Each scene shows the same named points in several views. A view is turned or mirrored, and shifted as a whole, has a little noise and may leave points out.

Scene 1
View 1
J_994: [ 11,  12,  19, -20,   2,   5,  -1,  -8, -14, -34,  34,  50]
J_682: [  3, -12, -15, -13,   3,  -3,  11, -22, -15,   0,  25,  39]
J_486: [ 45,   7,   5, -21,  23,  24,  -8,  13,   7, -45,  19,  15]
J_562: [ 27,  38,  41, -25,   4,  21,  -8,   5,  -5, -43,  48,  35]
J_98: [ 36,   8,  11, -20,  15,  19,  -5,   6,   1, -47,  23,  30]
J_208: [ 17, -23, -33,  -9,  13,   2,  10, -15,  -4,   4,  10,  13]
J_8: [ 36,  -7,  -4, -20,  25,  22,  -2,   9,  -2, -51,  14,  30]
J_292: [ 22, -33, -35, -16,  20,   8,   9,  -7, -10, -43,  -3,  44]
J_851: [ 31,   4, -19, -10,  12,   7,   2,  -5,   9,  22,  23, -17]
J_884: [  4,   3,   4, -14,  -1,  -3,   7, -15, -15,  -3,  34,  36]
J_45: [ 23, -16, -33,  -9,  13,   5,   7, -12,   0,  13,  11,  -1]
J_632: [ 24,  14,   2, -15,   6,   4,   0,  -6,   2,   6,  32,   2]
View 2
J_292: [  8,  -9,   6,  24,   5,  13, -33,  14,   6,  25,  -7,   1]
J_98: [ -5,  12,  13,  38, -23,   7, -33, -11, -19,   3,   6,  35]
J_208: [ 13, -15, -24,   9,   7,  35, -19,   3,  -8,  13, -19,   2]
J_45: [ 18, -17, -28,  13,   3,  37, -10,  -3, -14,   9, -24,  11]
J_486: [  2,  -2,  24,  56, -12,  -2, -23,  -4, -11,  12,  -2,  29]
J_851: [ 13, -15, -28,  26,  -8,  38,  -2, -22, -32,  -3, -27,  25]
J_8: [  2,   0,  21,  46,  -5,  -1, -30,   6,  -4,  19,   3,  18]
J_632: [ -6,   9, -16,  18, -28,  28, -24, -23, -30, -11,  -1,  41]
J_994: [-14,  21,   9,  11, -23,   8, -53,   4,  -7,   6,  19,  24]
J_884: [ -8,  13, -19,  -7, -17,  26, -44,  -4,  -9,   0,   5,  19]
J_682: [  0,   4, -23, -11,  -5,  31, -41,   3,  -7,   6,  -2,   8]
View 3
J_8: [ 12,  20, -21, -10,   6,  16,  63,  -6, -19, -36, -14,  24]
J_208: [ 25,  11, -14,   3,  -7,  15,   7,   8, -14, -24,  20,  -8]
J_98: [  4,  12, -16, -17,  -3,  30,  64,  -7,  -8, -29, -15,  26]
J_884: [ -3,  -3, -15,  -4, -18,  51,  20,  12,   3, -10,  12,  14]
J_851: [ 38,   5,   5, -13, -23,   9,  19,  -6,  12, -19,  13, -29]
J_682: [ -4,   2, -18,  -3, -14,  46,  21,  10,  -4, -12,  13,  14]
J_994: [-14,   2, -18, -10,  -9,  52,  48,   7,  -2, -14,  -5,  29]
J_45: [ 32,  12,  -9,   0, -13,  11,   7,   4,  -7, -21,  20, -16]
J_292: [  9,  20, -28,   6,   5,  17,  31,   8, -26, -32,   5,  16]
J_562: [-12,  -2,  -5, -32, -18,  52,  78, -10,  18, -10, -22,  32]
J_632: [ 21,  -1,   1, -19, -25,  28,  31,  -3,  14,  -9,   5,  -9]
View 4
J_292: [ 11,  31,  19,  -3, -22,  16,  -9,  -4,  34, -10, -17,  17]
J_682: [  6,   1,  14,  19, -23,  15, -18, -18,  41,   2,   7,  -5]
J_8: [ 15,  43,  22, -27, -23,  10, -14,  14,  12,  -7, -23,   4]
J_45: [ -3,   4,   1,  18, -25,  52,   4,  -6,  21,  -1,  -1,   8]
J_884: [  5,   2,  12,   9, -25,   6, -27, -12,  34,   6,  11, -18]
J_98: [ 14,  36,  22, -27, -27,   3, -30,  13,   9,  -2, -10, -11]
J_562: [ 12,  24,  23, -38, -31, -12, -52,  14,  -6,   7,   8, -42]
J_486: [ 12,  39,  16, -34, -28,  20, -17,  21,  -4,  -2, -19,  -5]
J_208: [  0,   8,   6,  15, -24,  40,   2,  -9,  30,  -3,  -5,  12]
J_632: [ -1,   1,   2,   1, -29,  39, -19,   4,   1,   6,   9, -23]

Which points are out of place in each view (at most two, in the order of its rows)? Write - if all are in place.
view 1 => J_292
view 2 => J_98, J_632
view 3 => J_682
view 4 => -
